Each row is a point on a tangle of strands that fork and nearly touch. The rows are in no order.
In the rows, 128 means zero.
Two points are linked if the straight distance between their rows is under 60.5. Some points are linked to none.
j375: [133 123 157 153 142  95 130 145 164  73 109 115]
j527: [197 182 139 140 133 156 114 103 136 100 137 154]
j574: [114 126 103 108  66 149 100 173 169 188 128 111]
j394: [150 139  90  98 143 172 120  98 100 162 167 113]
j322: [159 128 140 169 171 151 157  89  64  97 144 149]
j451: [194 193 128 145 139 161 112  93 130 116 170 143]
j435: [ 65  73 158 122 124 114 153 157 140 180  94 142]
j325: [172 187 113 146 151 147 116  90 124 114 195 126]
j549: [116  79 183 121 132  94 153 147  90 128  82 107]
j324: [ 86 115 104 109 109 141 125 143 151 181 126 136]
j955: [106 146  63 103  95 163 106 137 160 183 149 126]
j545: [ 87 118  98  99 109 121 116 145 153 157 124 121]
j737: [148 142  78 103 166 178 125  94 115 138 162 116]
j307: [113 138  78 100  82 161 100 157 171 182 136 116]
j825: [ 87  88 171 116 123  65 146 145 101 132  91 106]
j733: [ 87 107 119 136  98 147 136 147 134 206 151 133]
j599: [101 156  48 102 109 146 103 119 143 169 169 123]
j528: [184 164 146 148 138 154 126 107 123  95 126 161]
j942: [194 160 169 138 104 123 109 133 151  89 106 147]
j605: [168 155 172 156 118 101 118 135 146  89 129 130]
j983: [ 98 117 127 107 120  95 124 127 111 146 135 107]
j948: [130 150  85 102 120 144 114 101  97 170 184 109]
j672: [ 72  87 155 142  82 107 134 175 145 194 130 118]
j429: [ 70  73 164 137 103 113 147 163 133 192 117 129]
j278: [164 137 141 162 165 162 152  90  88  86 125 175]
j812: [133 102 143 112 149 137 145 123  98 136 108 113]
j743: [123 110 144 109 129 112 133 126  96 148 128 105]
j721: [ 74 102 114 155  98 134 143 149 125 206 168 120]
j555: [125  85 162 134 153 116 146 153 137  92  78 110]
j496: [171 147 147 154 148 152 140 104 109  83 117 174]
j766: [150 136 168 165 132  96 132 131 131  81 127 125]
j907: [156 175  93 141 165 145 120  88 122 108 193 117]
j151: [200 166 140 120 109 131  97 130 163  64  90 149]
j640: [194 176 117 120 116 129  97 118 154  49 100 150]
j34: [120  75 165 126 155 114 155 146 111  98  66 113]
j202: [126 100 162 146 148 103 140 155 158  76  89 112]
j764: [136 125 131 159 170 119 155  96  71  88 146 124]
j564: [152 145 135 147 142 129 133 101 110  49 100 190]
j972: [ 88 103 145 132  67 116 120 178 157 192 128 114]
j739: [161 148 133 137 125 112 114 109 119  32  96 177]
j544: [ 59  79 153 112 134  94 152 151 140 158  83 140]
j269: [ 89 116 114 102 111  98 115 142 142 143 127 108]
j425: [122 158  65 102 110 139 102 106 114 163 189 105]
j284: [117 114 109 131 182 122 160 100  84  93 117 124]
j90: [125 102 128 114 168 136 152 118 101 114 100 120]
j897: [150 169 117 139 146 126 108 120 171  96 159 113]
j891: [142 156  82 126 172 153 122  96 132 108 169 114]
j796: [ 64  88 154 112 131  67 149 144 122 136  88 125]
j137: [104 111 124 113  70 136 109 177 166 190 122 116]

A fork is a point with three links, a tip a point with one. Leave the first point through the second and follow the links. Name the first fork or tip that comes.
j375 / j766 | j640
j812 / j743 | j721
j891 / j907 | j496

Name the points in between on the shortest way along the links from the first point to the second, in order.
j544 / j549 | j796 > j825
j394 / j307 | j948 > j425 > j599 > j955
j375 / j549 | j202 > j555 > j34
j151 / j34 | j942 > j605 > j766 > j375 > j202 > j555
j278 / j743 | j322 > j764 > j284 > j90 > j812
